The views of a scene show one set of named points, each view turned or mirrored, and shifted as a whole, with a little noise and some points left out.
(in the rows, 100 means zero)

Scene 1
View 1
(172): 103, 110, 82, 110, 100, 86, 103, 116, 110, 98, 106, 129, 91, 89, 76, 118, 116, 122, 107, 84, 96, 109, 62, 107, 138, 89, 121, 84, 102, 92, 117, 86, 100, 134, 70, 114
(191): 99, 116, 100, 71, 88, 84, 107, 98, 106, 81, 102, 115, 92, 84, 79, 104, 107, 113, 102, 88, 101, 122, 69, 107, 120, 90, 109, 93, 101, 84, 115, 137, 115, 123, 109, 99
(16): 93, 102, 88, 108, 126, 85, 76, 105, 108, 98, 106, 132, 108, 98, 101, 113, 96, 86, 109, 115, 100, 117, 88, 106, 98, 81, 118, 67, 85, 91, 113, 112, 85, 101, 87, 103
(109): 100, 113, 92, 94, 102, 81, 97, 107, 118, 88, 98, 121, 96, 78, 79, 108, 109, 110, 100, 96, 99, 117, 61, 111, 131, 90, 112, 90, 93, 89, 118, 128, 117, 119, 91, 111
(125): 99, 104, 93, 77, 118, 93, 76, 94, 124, 91, 112, 104, 97, 75, 82, 98, 104, 100, 99, 101, 97, 123, 76, 112, 137, 83, 114, 86, 79, 87, 99, 135, 104, 96, 96, 105
(59): 102, 113, 89, 87, 94, 89, 117, 110, 103, 88, 99, 124, 89, 97, 79, 116, 109, 120, 104, 79, 98, 115, 75, 113, 125, 90, 115, 85, 104, 90, 122, 108, 107, 134, 105, 102
(314): 102, 105, 87, 87, 102, 101, 100, 97, 116, 85, 103, 108, 77, 81, 81, 107, 110, 105, 99, 87, 97, 127, 68, 106, 136, 73, 115, 84, 86, 93, 116, 116, 101, 113, 98, 110
(352): 103, 101, 81, 133, 104, 89, 103, 113, 119, 82, 86, 124, 76, 93, 84, 119, 106, 99, 101, 96, 95, 128, 58, 95, 130, 56, 117, 74, 79, 98, 137, 91, 97, 112, 83, 125
(37): 93, 105, 81, 89, 97, 116, 101, 99, 102, 96, 112, 120, 76, 78, 102, 111, 114, 91, 115, 86, 105, 120, 66, 111, 113, 83, 119, 72, 101, 100, 109, 103, 85, 126, 79, 105
(80): 95, 112, 90, 88, 97, 96, 93, 101, 113, 93, 109, 117, 88, 66, 89, 105, 115, 101, 106, 95, 103, 119, 53, 110, 128, 92, 114, 86, 97, 92, 109, 126, 108, 121, 77, 110
(272): 98, 110, 82, 100, 113, 88, 92, 114, 102, 106, 113, 135, 105, 94, 90, 117, 108, 110, 113, 96, 100, 103, 79, 115, 116, 100, 122, 77, 104, 91, 109, 96, 94, 129, 75, 104
(112): 96, 117, 93, 95, 104, 78, 107, 114, 98, 95, 98, 139, 109, 104, 91, 119, 103, 110, 108, 96, 101, 109, 83, 114, 99, 99, 115, 79, 107, 88, 123, 116, 103, 129, 103, 98
(204): 100, 94, 58, 124, 125, 119, 109, 114, 124, 100, 93, 122, 66, 94, 88, 127, 111, 101, 104, 77, 90, 119, 78, 124, 151, 60, 125, 64, 72, 111, 125, 62, 83, 119, 87, 122
(367): 102, 108, 94, 79, 102, 83, 81, 101, 109, 99, 125, 115, 102, 80, 78, 103, 112, 116, 107, 94, 100, 112, 70, 103, 133, 98, 119, 90, 101, 81, 96, 117, 101, 120, 74, 102
(30): 94, 113, 101, 79, 103, 82, 78, 95, 114, 89, 111, 114, 105, 68, 88, 98, 106, 97, 102, 109, 104, 122, 63, 105, 115, 96, 109, 91, 96, 84, 104, 151, 111, 106, 86, 104
(72): 95, 112, 85, 82, 107, 101, 106, 103, 113, 96, 100, 119, 88, 81, 88, 112, 109, 106, 104, 87, 100, 117, 74, 125, 128, 93, 115, 83, 94, 95, 114, 120, 108, 123, 103, 104
(327): 88, 112, 87, 79, 116, 108, 95, 96, 120, 93, 98, 117, 90, 71, 100, 107, 105, 88, 101, 100, 103, 123, 77, 128, 118, 89, 112, 80, 83, 98, 111, 141, 107, 108, 107, 104
(2): 91, 119, 91, 103, 98, 89, 103, 110, 113, 91, 95, 132, 96, 71, 92, 111, 112, 100, 106, 101, 105, 115, 54, 118, 116, 99, 110, 86, 103, 94, 122, 130, 118, 128, 82, 112
(167): 97, 115, 89, 68, 115, 99, 107, 100, 119, 93, 97, 114, 96, 82, 83, 109, 104, 110, 97, 87, 97, 117, 87, 136, 137, 97, 112, 89, 87, 93, 111, 136, 118, 116, 122, 100
(115): 97, 113, 92, 138, 68, 72, 119, 126, 85, 84, 91, 153, 89, 102, 94, 128, 113, 109, 119, 93, 107, 112, 42, 82, 89, 82, 117, 74, 125, 93, 144, 84, 96, 151, 60, 116
(147): 102, 99, 84, 115, 111, 88, 85, 107, 116, 90, 105, 119, 89, 91, 82, 111, 104, 103, 103, 100, 96, 123, 68, 97, 128, 67, 119, 78, 82, 91, 118, 97, 90, 106, 77, 115
(256): 96, 106, 88, 77, 111, 101, 89, 93, 120, 91, 108, 106, 87, 72, 85, 102, 107, 99, 99, 95, 99, 124, 73, 115, 135, 83, 114, 86, 83, 93, 104, 131, 103, 106, 95, 106
(6): 94, 110, 83, 101, 113, 93, 98, 111, 110, 99, 102, 131, 98, 86, 92, 116, 108, 101, 108, 96, 100, 111, 73, 121, 117, 93, 117, 79, 96, 97, 117, 110, 101, 123, 88, 109
(318): 104, 97, 78, 121, 105, 93, 106, 112, 103, 88, 96, 128, 79, 112, 87, 124, 103, 105, 107, 87, 94, 122, 75, 94, 119, 59, 121, 66, 89, 97, 131, 73, 79, 119, 89, 113
(198): 90, 112, 77, 93, 129, 107, 87, 106, 120, 111, 107, 127, 100, 69, 100, 111, 110, 93, 107, 101, 101, 109, 79, 138, 129, 104, 118, 78, 90, 100, 103, 119, 104, 117, 82, 108
(175): 101, 98, 92, 98, 113, 88, 83, 95, 119, 79, 101, 109, 87, 93, 85, 105, 96, 94, 97, 103, 95, 134, 77, 94, 122, 57, 112, 76, 71, 89, 118, 120, 91, 90, 102, 109
(374): 94, 104, 82, 92, 129, 104, 76, 98, 126, 101, 109, 113, 95, 75, 92, 105, 104, 90, 102, 105, 97, 120, 79, 122, 133, 83, 118, 78, 74, 96, 102, 122, 97, 97, 88, 109
(286): 89, 110, 82, 95, 119, 104, 80, 102, 116, 106, 112, 125, 98, 64, 101, 107, 112, 89, 110, 106, 104, 112, 66, 124, 120, 98, 117, 79, 94, 97, 101, 122, 98, 115, 69, 107
View 2
(256): 96, 88, 104, 93, 81, 91, 102, 102, 96, 97, 110, 116, 115, 104, 110, 104, 80, 97, 93, 89, 89, 112, 96, 120, 115, 127, 101, 91, 110, 100, 121, 93, 100, 78, 73, 91
(272): 109, 90, 92, 90, 82, 115, 117, 71, 82, 93, 115, 120, 94, 86, 104, 89, 96, 102, 102, 101, 86, 103, 129, 125, 84, 106, 94, 76, 99, 87, 113, 94, 89, 98, 62, 100
(204): 79, 107, 103, 89, 82, 84, 122, 68, 50, 74, 92, 121, 96, 68, 124, 110, 85, 100, 104, 73, 114, 115, 86, 130, 94, 74, 86, 70, 81, 71, 127, 111, 113, 97, 86, 85
(191): 111, 86, 93, 95, 70, 92, 115, 90, 114, 109, 107, 113, 117, 101, 108, 97, 66, 115, 94, 100, 82, 115, 106, 109, 104, 132, 89, 79, 108, 121, 99, 81, 89, 81, 73, 102
(80): 111, 79, 99, 97, 81, 99, 105, 99, 101, 92, 113, 126, 112, 111, 111, 102, 81, 105, 83, 94, 87, 111, 104, 119, 96, 121, 98, 82, 97, 97, 109, 99, 94, 88, 60, 91
(112): 116, 94, 87, 89, 75, 107, 116, 60, 98, 105, 112, 110, 105, 77, 105, 93, 84, 106, 102, 107, 88, 96, 124, 113, 76, 117, 85, 75, 106, 114, 105, 73, 86, 92, 65, 107
(198): 105, 100, 99, 98, 85, 110, 96, 94, 84, 88, 110, 123, 104, 97, 124, 111, 97, 78, 105, 95, 84, 102, 112, 119, 91, 111, 109, 84, 108, 87, 130, 95, 101, 89, 56, 101
(37): 97, 83, 92, 103, 90, 90, 114, 79, 80, 106, 113, 126, 107, 93, 115, 113, 87, 105, 82, 76, 97, 114, 110, 124, 87, 102, 92, 93, 99, 82, 101, 98, 86, 90, 57, 88
(115): 130, 68, 85, 87, 82, 104, 134, 42, 97, 85, 114, 125, 105, 79, 98, 85, 83, 133, 66, 100, 110, 96, 117, 121, 38, 92, 63, 57, 61, 105, 76, 94, 81, 111, 54, 82
(125): 94, 87, 109, 90, 78, 98, 97, 106, 94, 94, 114, 111, 114, 103, 101, 95, 86, 95, 96, 94, 89, 108, 100, 123, 124, 134, 104, 95, 114, 104, 129, 90, 103, 73, 73, 90
(16): 99, 87, 104, 85, 90, 110, 101, 67, 78, 94, 124, 101, 109, 71, 95, 95, 103, 87, 92, 95, 106, 81, 117, 130, 87, 116, 93, 97, 106, 102, 127, 78, 93, 82, 59, 85
(374): 92, 93, 110, 91, 84, 101, 95, 98, 81, 86, 114, 113, 111, 94, 109, 104, 94, 82, 97, 90, 97, 101, 98, 127, 111, 119, 106, 94, 111, 93, 138, 94, 106, 77, 67, 87
(286): 107, 85, 100, 98, 89, 109, 95, 96, 88, 89, 119, 127, 108, 104, 114, 108, 99, 85, 90, 93, 88, 100, 114, 123, 89, 116, 108, 91, 104, 86, 122, 99, 95, 89, 50, 91
(175): 86, 85, 112, 82, 81, 87, 103, 82, 84, 92, 114, 97, 120, 80, 92, 95, 82, 103, 85, 87, 114, 96, 87, 128, 114, 124, 86, 95, 102, 113, 125, 82, 104, 72, 78, 76
(59): 107, 96, 88, 91, 69, 93, 126, 72, 97, 104, 100, 116, 104, 86, 112, 94, 71, 119, 102, 97, 87, 116, 110, 112, 93, 113, 83, 68, 98, 109, 98, 88, 91, 93, 78, 106
(72): 104, 99, 94, 97, 75, 92, 110, 87, 95, 101, 104, 120, 109, 95, 120, 109, 78, 99, 102, 91, 86, 115, 104, 113, 99, 115, 96, 79, 107, 102, 112, 89, 96, 86, 70, 103
(147): 95, 84, 109, 81, 83, 99, 112, 78, 76, 79, 114, 111, 106, 83, 94, 88, 90, 107, 86, 90, 109, 101, 98, 132, 99, 110, 86, 81, 88, 95, 122, 99, 104, 86, 75, 78
(167): 101, 107, 94, 95, 69, 93, 107, 94, 103, 105, 100, 112, 112, 94, 123, 108, 73, 93, 117, 99, 79, 114, 101, 107, 113, 126, 100, 77, 119, 113, 119, 81, 102, 79, 79, 112
(318): 91, 89, 98, 81, 81, 89, 129, 52, 67, 87, 105, 109, 100, 61, 99, 91, 85, 118, 89, 83, 118, 103, 103, 130, 85, 93, 71, 77, 83, 93, 109, 94, 97, 94, 80, 81
(2): 124, 84, 97, 94, 80, 106, 101, 89, 108, 83, 111, 123, 117, 104, 116, 105, 84, 94, 87, 105, 91, 96, 104, 112, 73, 117, 96, 72, 91, 110, 112, 91, 99, 92, 56, 94
(109): 111, 87, 101, 89, 72, 100, 109, 94, 106, 85, 108, 118, 113, 103, 108, 93, 77, 105, 94, 102, 89, 107, 100, 115, 97, 124, 94, 73, 96, 110, 115, 92, 101, 86, 71, 95
(172): 109, 86, 98, 88, 75, 106, 125, 77, 84, 79, 105, 128, 92, 93, 107, 85, 84, 118, 95, 99, 90, 115, 113, 124, 87, 101, 87, 61, 81, 87, 107, 107, 97, 102, 73, 94
(30): 112, 77, 104, 94, 79, 105, 94, 104, 113, 96, 123, 114, 121, 111, 99, 95, 86, 97, 83, 103, 85, 100, 109, 118, 104, 141, 102, 92, 111, 115, 117, 84, 93, 77, 57, 90
(327): 104, 98, 96, 101, 83, 94, 95, 93, 99, 101, 112, 114, 121, 97, 124, 119, 84, 81, 97, 94, 90, 101, 101, 111, 94, 123, 104, 91, 116, 107, 120, 81, 98, 80, 59, 99
View 3
(352): 68, 84, 93, 107, 98, 122, 96, 110, 102, 105, 97, 90, 92, 112, 121, 128, 90, 112, 102, 74, 99, 107, 97, 90, 115, 103, 109, 91, 109, 95, 78, 109, 131, 71, 124, 112
(6): 84, 97, 89, 115, 106, 115, 107, 103, 111, 100, 97, 99, 97, 81, 109, 133, 114, 117, 95, 101, 105, 109, 110, 96, 99, 89, 75, 101, 96, 82, 88, 102, 108, 83, 109, 106
(175): 73, 79, 98, 96, 82, 99, 110, 96, 117, 105, 109, 101, 99, 109, 112, 117, 118, 105, 71, 102, 108, 117, 105, 87, 122, 111, 105, 91, 103, 106, 92, 89, 112, 85, 125, 97
(30): 96, 79, 100, 110, 85, 93, 135, 87, 113, 106, 110, 108, 96, 104, 101, 136, 131, 118, 72, 111, 116, 104, 111, 95, 92, 90, 75, 101, 99, 98, 116, 99, 91, 85, 96, 97
(272): 88, 104, 87, 111, 115, 120, 111, 105, 109, 98, 100, 104, 101, 71, 102, 133, 107, 120, 99, 103, 114, 107, 102, 93, 93, 89, 58, 101, 95, 80, 84, 103, 114, 91, 116, 109
(80): 95, 89, 99, 117, 92, 97, 119, 99, 104, 108, 102, 97, 99, 98, 107, 140, 113, 122, 86, 99, 108, 97, 100, 107, 83, 91, 86, 98, 92, 87, 105, 103, 104, 84, 95, 109
(16): 75, 89, 77, 102, 107, 115, 117, 94, 121, 94, 100, 106, 90, 84, 111, 119, 121, 105, 88, 113, 123, 121, 103, 77, 113, 87, 73, 98, 111, 107, 75, 96, 110, 90, 119, 99
(115): 73, 80, 86, 138, 128, 150, 111, 114, 89, 86, 85, 89, 102, 99, 118, 141, 67, 139, 132, 73, 126, 78, 83, 71, 103, 97, 61, 77, 104, 91, 101, 119, 138, 73, 106, 100
(167): 91, 98, 111, 113, 87, 101, 102, 99, 119, 104, 105, 101, 109, 81, 103, 131, 140, 120, 75, 110, 84, 113, 135, 109, 110, 100, 84, 106, 79, 66, 107, 91, 92, 79, 106, 98
(125): 93, 89, 102, 95, 78, 86, 121, 93, 117, 113, 113, 107, 97, 100, 102, 127, 131, 108, 63, 111, 103, 118, 110, 104, 98, 99, 91, 106, 94, 92, 100, 91, 98, 90, 112, 106
(367): 101, 96, 100, 103, 96, 99, 126, 99, 107, 110, 112, 109, 105, 91, 93, 135, 110, 121, 78, 105, 115, 103, 96, 100, 81, 100, 63, 102, 90, 82, 105, 96, 107, 98, 114, 113
(147): 78, 90, 90, 97, 96, 109, 110, 103, 106, 107, 104, 100, 92, 103, 111, 125, 100, 109, 89, 90, 110, 111, 94, 91, 105, 100, 93, 98, 107, 96, 81, 101, 123, 86, 125, 115
(72): 87, 97, 103, 118, 95, 104, 102, 104, 112, 103, 100, 95, 107, 80, 109, 133, 123, 121, 86, 104, 94, 105, 115, 107, 101, 96, 85, 100, 84, 74, 100, 95, 103, 81, 102, 102
(327): 84, 88, 98, 117, 89, 95, 109, 93, 119, 101, 97, 97, 97, 86, 116, 128, 140, 113, 77, 115, 99, 111, 121, 104, 105, 86, 97, 101, 93, 92, 96, 95, 90, 79, 92, 94
(374): 87, 96, 90, 97, 88, 91, 112, 94, 120, 110, 104, 102, 90, 88, 109, 125, 130, 101, 72, 111, 105, 122, 109, 104, 97, 86, 99, 109, 102, 97, 79, 96, 101, 87, 109, 110
(256): 90, 90, 105, 104, 82, 87, 113, 96, 113, 111, 107, 100, 101, 95, 107, 129, 126, 113, 70, 107, 100, 109, 108, 107, 97, 99, 98, 100, 90, 88, 100, 92, 99, 87, 106, 106
(112): 81, 92, 94, 122, 113, 132, 111, 102, 113, 88, 99, 101, 107, 77, 106, 132, 117, 127, 99, 106, 110, 104, 118, 79, 116, 97, 51, 92, 92, 78, 101, 100, 108, 83, 112, 91
(314): 83, 89, 107, 109, 86, 98, 102, 106, 107, 107, 104, 96, 109, 98, 111, 127, 110, 117, 78, 96, 96, 103, 103, 105, 103, 110, 104, 95, 88, 84, 100, 92, 110, 84, 110, 107
(109): 92, 88, 104, 112, 90, 109, 115, 98, 106, 108, 107, 101, 99, 105, 103, 139, 117, 122, 87, 92, 99, 104, 115, 98, 98, 97, 80, 102, 95, 79, 109, 104, 104, 76, 106, 106
(2): 90, 86, 97, 127, 100, 115, 116, 99, 106, 101, 96, 96, 95, 98, 110, 143, 116, 125, 99, 93, 104, 97, 114, 98, 93, 83, 78, 100, 100, 84, 107, 110, 100, 69, 91, 102
(204): 68, 114, 89, 100, 105, 112, 71, 121, 106, 109, 89, 83, 98, 77, 126, 121, 91, 103, 100, 81, 86, 120, 97, 113, 107, 99, 121, 103, 98, 75, 48, 101, 133, 80, 128, 126
(59): 83, 98, 107, 120, 102, 121, 98, 110, 105, 98, 102, 96, 118, 83, 106, 134, 107, 131, 94, 95, 95, 97, 114, 97, 110, 111, 73, 91, 80, 66, 108, 97, 114, 81, 113, 100
View 4
(318): 97, 116, 120, 117, 96, 89, 98, 115, 107, 107, 114, 94, 130, 98, 105, 96, 46, 85, 123, 113, 98, 102, 108, 109, 101, 104, 110, 84, 70, 101, 133, 87, 81, 108, 113, 114
(352): 110, 119, 108, 128, 92, 97, 110, 107, 110, 116, 111, 88, 116, 110, 105, 98, 64, 71, 109, 120, 101, 107, 116, 111, 95, 112, 120, 96, 67, 97, 130, 82, 78, 104, 99, 112
(80): 109, 116, 96, 119, 102, 120, 106, 97, 104, 105, 82, 113, 110, 99, 78, 100, 93, 89, 88, 101, 104, 85, 101, 101, 106, 101, 106, 84, 85, 88, 102, 93, 92, 111, 90, 83
(272): 96, 118, 110, 102, 107, 116, 94, 115, 97, 100, 102, 104, 143, 90, 86, 95, 66, 85, 107, 92, 100, 79, 98, 112, 102, 96, 89, 79, 92, 96, 112, 97, 107, 109, 94, 95
(204): 102, 119, 120, 108, 89, 104, 104, 85, 113, 103, 125, 91, 137, 112, 124, 77, 61, 89, 118, 107, 71, 114, 111, 123, 97, 85, 113, 111, 65, 97, 132, 101, 61, 112, 110, 109
(198): 109, 114, 115, 96, 98, 138, 101, 104, 99, 93, 96, 109, 129, 104, 82, 84, 93, 91, 91, 86, 86, 94, 94, 117, 95, 85, 95, 94, 90, 86, 104, 95, 94, 116, 76, 84
(172): 97, 126, 93, 115, 108, 109, 102, 94, 105, 112, 102, 97, 136, 91, 98, 100, 65, 74, 108, 104, 100, 77, 108, 114, 110, 105, 100, 92, 88, 98, 113, 102, 93, 108, 103, 101
(314): 108, 119, 104, 118, 89, 109, 106, 95, 112, 108, 84, 110, 104, 101, 87, 104, 84, 93, 104, 102, 94, 99, 102, 102, 107, 100, 108, 84, 79, 87, 113, 84, 71, 127, 107, 96
(167): 106, 118, 101, 92, 83, 141, 108, 105, 114, 103, 71, 114, 106, 105, 73, 108, 87, 89, 109, 75, 92, 106, 93, 113, 110, 94, 92, 81, 106, 80, 105, 80, 75, 142, 101, 97
(16): 112, 111, 134, 105, 96, 110, 94, 142, 90, 96, 105, 102, 128, 99, 76, 96, 73, 93, 104, 99, 99, 95, 94, 107, 81, 101, 94, 74, 75, 91, 124, 70, 101, 114, 76, 98
(191): 98, 115, 91, 108, 89, 127, 106, 108, 115, 108, 61, 118, 98, 95, 67, 119, 76, 85, 107, 86, 113, 96, 95, 98, 120, 107, 99, 68, 106, 87, 102, 80, 85, 130, 111, 97
(286): 111, 112, 115, 108, 102, 127, 99, 108, 95, 94, 94, 112, 122, 101, 78, 87, 97, 95, 85, 95, 93, 87, 96, 108, 94, 88, 99, 88, 80, 88, 103, 90, 98, 107, 75, 79
(115): 83, 105, 93, 128, 117, 96, 100, 123, 105, 104, 106, 94, 132, 90, 101, 105, 30, 58, 103, 123, 141, 87, 118, 100, 115, 122, 125, 77, 86, 115, 116, 100, 127, 64, 108, 109
(37): 98, 105, 116, 115, 98, 108, 93, 103, 102, 88, 93, 118, 119, 96, 90, 87, 73, 104, 96, 105, 98, 96, 98, 96, 111, 86, 110, 79, 74, 95, 109, 100, 88, 101, 107, 83
(30): 116, 117, 102, 118, 97, 123, 105, 117, 98, 107, 72, 117, 101, 97, 58, 110, 103, 92, 87, 96, 108, 81, 93, 98, 97, 108, 95, 72, 88, 81, 101, 73, 98, 124, 76, 82
(2): 106, 112, 95, 110, 100, 134, 109, 109, 108, 103, 83, 107, 111, 104, 78, 102, 81, 72, 90, 97, 116, 96, 105, 109, 107, 107, 110, 87, 96, 91, 101, 89, 103, 102, 86, 93
(59): 92, 118, 94, 105, 94, 119, 103, 104, 114, 107, 80, 108, 118, 96, 86, 111, 58, 80, 116, 90, 107, 97, 101, 107, 119, 105, 101, 77, 102, 95, 110, 93, 87, 121, 118, 106
(109): 109, 121, 93, 114, 97, 124, 111, 103, 109, 114, 82, 105, 109, 101, 78, 109, 86, 76, 98, 96, 105, 89, 103, 107, 104, 110, 101, 85, 93, 88, 106, 83, 89, 120, 91, 95
(367): 105, 128, 97, 118, 108, 111, 98, 101, 97, 111, 84, 111, 124, 84, 73, 107, 90, 94, 99, 94, 98, 64, 94, 102, 106, 102, 86, 75, 88, 87, 106, 91, 94, 125, 92, 84
(374): 121, 120, 122, 107, 91, 122, 103, 109, 99, 103, 97, 107, 116, 106, 79, 92, 102, 99, 95, 95, 80, 96, 96, 110, 85, 92, 95, 90, 75, 82, 116, 77, 76, 130, 77, 88
(72): 101, 114, 103, 103, 91, 128, 104, 102, 109, 100, 81, 112, 112, 102, 81, 100, 79, 88, 103, 88, 96, 100, 99, 108, 110, 94, 102, 84, 95, 88, 105, 91, 82, 122, 101, 94
(327): 113, 107, 117, 101, 83, 136, 105, 113, 108, 93, 79, 119, 100, 110, 71, 96, 93, 96, 93, 88, 96, 112, 94, 106, 98, 92, 104, 83, 88, 82, 107, 77, 82, 124, 84, 87
(256): 114, 121, 107, 114, 89, 119, 106, 99, 106, 107, 81, 114, 104, 102, 74, 102, 99, 99, 96, 95, 90, 93, 96, 103, 102, 96, 100, 83, 81, 80, 109, 80, 73, 132, 92, 87
(175): 119, 118, 123, 123, 85, 98, 106, 122, 106, 113, 92, 104, 99, 105, 79, 108, 84, 95, 108, 107, 93, 104, 99, 100, 88, 108, 103, 78, 65, 84, 129, 61, 70, 132, 92, 104
(6): 103, 114, 110, 103, 99, 123, 101, 113, 102, 99, 95, 104, 126, 99, 85, 96, 71, 84, 103, 93, 100, 94, 101, 112, 101, 98, 99, 86, 90, 93, 111, 90, 96, 112, 91, 96

Which points are out of place in each view (at most two, in the order of its rows)? Write - if all are in place.
view 1: -
view 2: (2), (327)
view 3: -
view 4: (191)
